Each row is a point on a landscape with many valleys, with its height.
A ball rolls from a point to the lowest of its 2 nearest points, and stops where none of them is lower. Distance is the straight distance between rows; heights are no part of it.
q_457: [ -9 -19  11   9  27   4 -14  20 -12   0 -12 -18 -17  12 -12  -3   6  16
  19  23]  (h 2.79)
q_771: [ 50  25  11  26   3  14  29  20 -11 -50 -20 -12  17  -1  -3 -41   0  19
  17 -44]  (h 4.78)
q_914: [ 31  28   0   7 -55  -9 -12 -23  16  -1   4  36  35  -3  43  21  -9 -17
 -28 -47]  (h 4.53)
q_589: [ -4  18 -33 -20   3  28  31  38  51   2  -1 -46 -16 -50 -55 -28  12  25
  32 -29]  (h 1.51)
q_68: [ 27   6  35  12 -25 -23  10  -6 -23 -18  15  30  33  11  53 -18  -2 -15
 -24 -55]  (h 3.77)
q_684: [-11 -27  32 -21   4 -10   6  -4 -23  28 -16  -1 -16  15  42 -15  22  -8
 -27 -19]  (h 3.22)
q_622: [ 35  17  25  21 -34 -15   9 -10  -1 -18 -11  14  29   4  59 -17  20  -5
 -27 -71]  (h 3.55)
q_873: [-19   6 -20 -19 -10  -5  -9 -11   6   7  19  28   2 -19  -9  44 -27 -20
   1  34]  (h 2.90)
q_26: [ -8  22 -21 -33 -37  -7  23 -36  -1  37  -1  46   8   5  12  35  -9 -57
 -26  26]  (h 5.93)
q_440: [-29 -21 -13   0  11  23 -12  48  51   2  -4 -61 -32 -15 -44 -12  17  30
  27 -11]  (h 0.56)
q_843: [ -5   3 -28 -18 -14  16 -12   4  34   9   1  -8  -2 -21 -10  26 -13   0
   6   7]  (h 2.02)
q_368: [-16  -1  -3  10  37   1  -1  46   3 -25  20 -15 -10 -16 -54 -18   0  26
  40  29]  (h 3.69)
q_12: [-12 -13  13  27  14  -7 -14  54  17 -31  36  -4  -9  -6 -53 -14 -17  31
  39   9]  (h 3.54)
q_941: [ -5 -46  33  42  -4  -7 -65  17  19  19  13 -23 -26  35  -3   4   5  34
  14 -16]  (h 3.80)
q_543: [ 18  11   6   3 -54 -20 -28 -25   6   7  39  53  28  -5  31  40 -33 -18
 -24 -36]  (h 4.77)
q_619: [ -1  -4  11  33  13   1 -29 -38 -23   6 -21  -5  21  43  19   4   0 -17
 -20  15]  (h 6.69)
q_153: [ 31   9  18  23 -40  -6   0  -1  24 -16 -15   7   7 -11  36   0  15  14
 -14 -69]  (h 2.77)
q_161: [ 21  29 -36   4  11  33   4  -7  20 -15 -25 -41  20 -12 -18 -21   6  10
  11   0]  (h 4.82)
q_857: [-15   7 -14 -24  23  -8  43  -4 -31  -8  -3  22 -15  -7  -4   0  -1 -16
   7  47]  (h 2.59)
q_562: [  1 -26  40  29  26   1 -24  41 -20  -5   4 -10 -22  26 -19 -16  14  29
  33   7]  (h 3.12)
q_679: [ 12 -22  34  21 -42 -17  -2  22  36 -15  19  20 -16 -13  -2   1 -23  26
   7 -58]  (h 1.04)
q_668: [ -1  26 -24 -29 -50  -1   5 -41  20  51 -24  27  11  10  29  36   6 -51
 -39   2]  (h 5.79)
q_876: [ -4  16 -37 -33 -23  13   0 -16  27  25 -10  13  -1 -15  -2  34 -10 -20
  -5  21]  (h 2.47)
q_480: [ 29  14   3  31  15  13   8 -13 -29 -23 -36 -15  25  33  23 -29  10  -4
  -2  -3]  (h 5.74)
q_790: [-27 -11 -36 -13   5  24 -20  25  56  11   2 -53 -16 -24 -34   8   6  17
  18   2]  (h 0.82)
q_252: [-32 -29  42  -3  12 -34 -35 -27 -42  19  31  27   0  21  12  21 -10 -13
 -28  10]  (h 3.67)
q_404: [  2 -24  27  38   6  -6 -34  36   3 -19  22  -6  -9  18 -25  -7  -9  32
  31   0]  (h 3.34)
q_955: [  8   4  -9  49  17  11 -59   3   3 -20  15 -22  28  28 -28   2  -9  18
  23  23]  (h 3.66)
q_518: [ 28  -4  21  60   7  10 -53   9  -7 -18   4 -17  16  41  -8 -10  -1  27
  21  -5]  (h 3.81)
q_173: [  8 -13  40 -15 -40 -33 -18 -22   7  18  18  27  12   4  59   2  18 -11
 -55 -65]  (h 3.71)
q_776: [  4 -30  44  42  10 -11 -59   9 -19   7  22   1  -6  41  -1   0   1  23
  12  -6]  (h 3.57)
q_856: [ -5 -18  41 -18  -6 -26   1 -21 -24  22   7  13   8  19  50 -11  14 -27
 -45 -30]  (h 1.64)
q_320: [ 13 -31  38  18 -48 -31 -25  -2  26   3  31  32  -8  -4  21   9 -20  19
 -20 -65]  (h 2.13)
q_732: [  4   0  -1  17  19   9   9 -30 -25   7 -40 -13  10  39  25 -14  12 -21
 -18  20]  (h 6.31)
q_979: [ 11 -21  18  58  -3   5 -70  16  21  -2   8 -33  -3  41 -13  -3   3  32
  23 -14]  (h 3.93)
q_417: [ -6 -26  47  20  19 -22 -35  -2 -45   7  19  17   0  33  13  -2  -1   3
 -11  -2]  (h 3.85)
q_349: [  6   0  -8 -22  21  14  50  11 -19   1 -38 -18 -25   8  12 -26  22   6
   6   8]  (h 4.62)
q_241: [ 12  30 -44 -18 -30  26   1 -33  40  22 -44 -14   6  -6  15  19  14 -16
 -18  -1]  (h 5.36)
q_228: [ -1 -25  26  -6 -39 -36 -34 -18  -5  11  58  53   7  -5  21  37 -36  -8
 -29 -37]  (h 5.04)
q_980: [-17  11 -14  33  26  -6 -41 -19 -15 -16  20   4  20   9 -29  24 -23  -7
  14  61]  (h 3.39)
q_723: [-40 -23  17   3   4 -17 -14 -68 -28  43  -2   7  -1  30  15  25   5 -57
 -53  35]  (h 2.63)
q_798: [ -2  10 -22 -19 -34  11 -15 -37  32  37 -30   3   0   2  33  35   8 -28
 -28  -6]  (h 5.61)
q_130: [  3   6   5 -22 -12 -15  28   5 -26  -6  23  48   7 -15   9  14 -21 -19
   2   6]  (h 6.33)
q_140: [-17   8 -26  37  23   5 -58   2  13 -22  31 -17  29   8 -41  15 -21   8
  21  43]  (h 3.53)
q_544: [ -1  14 -24 -41  -8   4  43   1  -4   9  -8  22 -11 -16   2  10  -2 -17
   5  19]  (h 2.75)
q_747: [-37 -11   6 -15   1 -25  27 -56 -36  35   2  22  -9  19  14  17   6 -61
 -41  42]  (h 1.76)
q_159: [ 19 -21  46  13 -40 -37 -24 -15   5   1  31  36  14   6  43  -3  -2   5
 -44 -73]  (h 3.01)
q_127: [ 11  20 -41  -6  -3  31   1 -25  30   6 -37 -32  10  -5  -1   4   8  -2
  -3   7]  (h 5.10)
q_939: [ 24  11  15  11 -53 -21 -24 -31  25  10   2  23  27  -1  63  19  21  -6
 -46 -67]  (h 4.24)
q_164: [-13  -5  18 -13  -8 -28   7 -14 -38   1  33  50  15  -1  20  22 -23 -29
 -19   7]  (h 6.19)
q_288: [  0 -18  18 -20   9   3  27  14 -18  14 -30 -12 -25   6  33 -19  23   2
  -5 -19]  (h 4.31)
q_752: [ 10   4  -3  20   3   6 -16 -21  -8  -9  -8   3  25  16  16  12 -13 -11
  -9   7]  (h 6.89)
q_740: [ -7  29 -40 -15  44   9  41   5 -14 -21  -2  -2  -5 -25 -39 -31   4  15
  25  58]  (h 4.16)
q_208: [-15   7 -26  -6  56  13  20  17 -11 -12 -16 -29 -15  -6 -37 -29  18  21
  28  55]  (h 3.97)
q_937: [ -4   3  -5 -23  25  -5  43  30 -25 -23   2  11 -18 -22 -18 -13   0  11
  23  31]  (h 3.04)
q_749: [-18  -5  -2  16   6 -10 -32 -22 -10  -3  18  15  13   3  -7  37 -28 -12
   1  35]  (h 3.20)
q_329: [-31 -36  10 -17  18  -1  -4  27   0  19  -6 -16 -39  -4  -5  13   5  13
  12  19]  (h 2.41)
q_715: [ -4  42 -48  -6  34  15  24   3  -4 -25  18   1  26 -37 -49 -27 -10   8
  24  48]  (h 4.30)
q_505: [ 16  24 -28 -31  27  23  71   4 -16 -16 -32 -18 -15  -7 -10 -37  19  10
  16  17]  (h 3.79)
q_900: [-46 -31  24  -5   6 -21 -37 -49 -24  41  11  10 -10  19  11  39  -7 -31
 -38  27]  (h 3.24)
q_806: [-26 -10 -22 -28  11  23  21  51  51   5   0 -47 -36 -40 -52 -17  14  27
  31 -10]  (h 1.09)
q_608: [ 17   5   7 -19  13  -1  63  32 -32 -25  -9  13 -13 -12   1 -30   4   7
  18  -3]  (h 3.58)
q_432: [ 20  18 -26 -32  20  28  64  22   2  -7 -42 -42 -29 -18 -14 -39  26  22
  19  -8]  (h 2.94)
q_355: [ 18  38 -37   8  32  35  22   6   7 -21 -15 -44  25 -18 -42 -47   9  27
  23   5]  (h 4.59)
q_898: [-30 -13   2 -24  10 -11  20 -23 -26  25  -6  18 -18   6  15  18   4 -31
 -15  31]  (h 0.60)
q_502: [  7  15 -26 -28  13  27  41  29  21  -5 -17 -34 -16 -34 -33 -27  13  21
  24  -4]  (h 2.05)
q_244: [ 21  -3   9  15 -36   0  -9  11  35 -13   4   2  -3 -15  10  10 -10  16
   0 -48]  (h 1.96)
q_977: [ 20  25 -22 -29 -15  15  37  18  11  -9  -3  12  -1 -29 -14  -2  -8  -3
  15  -6]  (h 2.08)
q_827: [-28  -6  -9  -4  50  -3  -6  36 -10 -12   2 -18 -27  -9 -39 -12  10  19
  33  57]  (h 3.82)
q_537: [ 50  26   6  44  16  20   0   3 -17 -41 -36 -26  29  23   6 -39  10  16
  11 -22]  (h 5.25)
q_82: [ 12  34 -32  17  29  19   7  11   0 -33  13 -17  37 -22 -49 -31 -12  20
  28  19]  (h 4.42)
q_928: [ 31   5  25   4   2   5  49  40 -19 -38 -12   1  -5 -11  -7 -36   0  19
  19 -33]  (h 4.21)
q_176: [-12  20  -9 -18 -25 -19  14 -32 -22  11  21  54  19  -6  11  37 -25 -50
 -17  23]  (h 6.05)
q_214: [  3 -12  43  -7  -8 -29   2 -12 -37   2  28  34  20  14  41  -7  -9 -22
 -32 -33]  (h 2.92)
q_69: [  8   5 -12  -8 -10  14  10  23  24 -16  11  -5   1 -28 -24   3 -15  13
  21 -10]  (h 1.46)
q_267: [-21 -18 -21 -32   9  19   6  14  24  22 -19 -29 -34 -17  -7  14  10   8
   9  18]  (h 1.87)
q_669: [-31  -5 -17 -40  17 -10  53 -19 -22  26 -15  13 -37   1   4   7  16 -27
  -7  52]  (h 1.79)
q_418: [-35 -26 -30 -23  -1  21 -30  12  54  31 -12 -45 -29 -16 -12  32   7  10
   9  15]  (h 1.29)

Call two points neighbours if one is among the 2 nearest of the other. Go from one point of each pair to the other, from neighbour to neighbour, staying as low as possible. Name the highest point that can't be avoided.
q_856, q_679 => q_68
q_898, q_776 => q_417
q_898, q_69 => q_544
q_440, q_856 => q_349

For each start below, name the point where the ball stops.
q_980 => q_69
q_827 => q_440
q_752 => q_69
q_543 => q_679
q_26 => q_440
q_349 => q_440
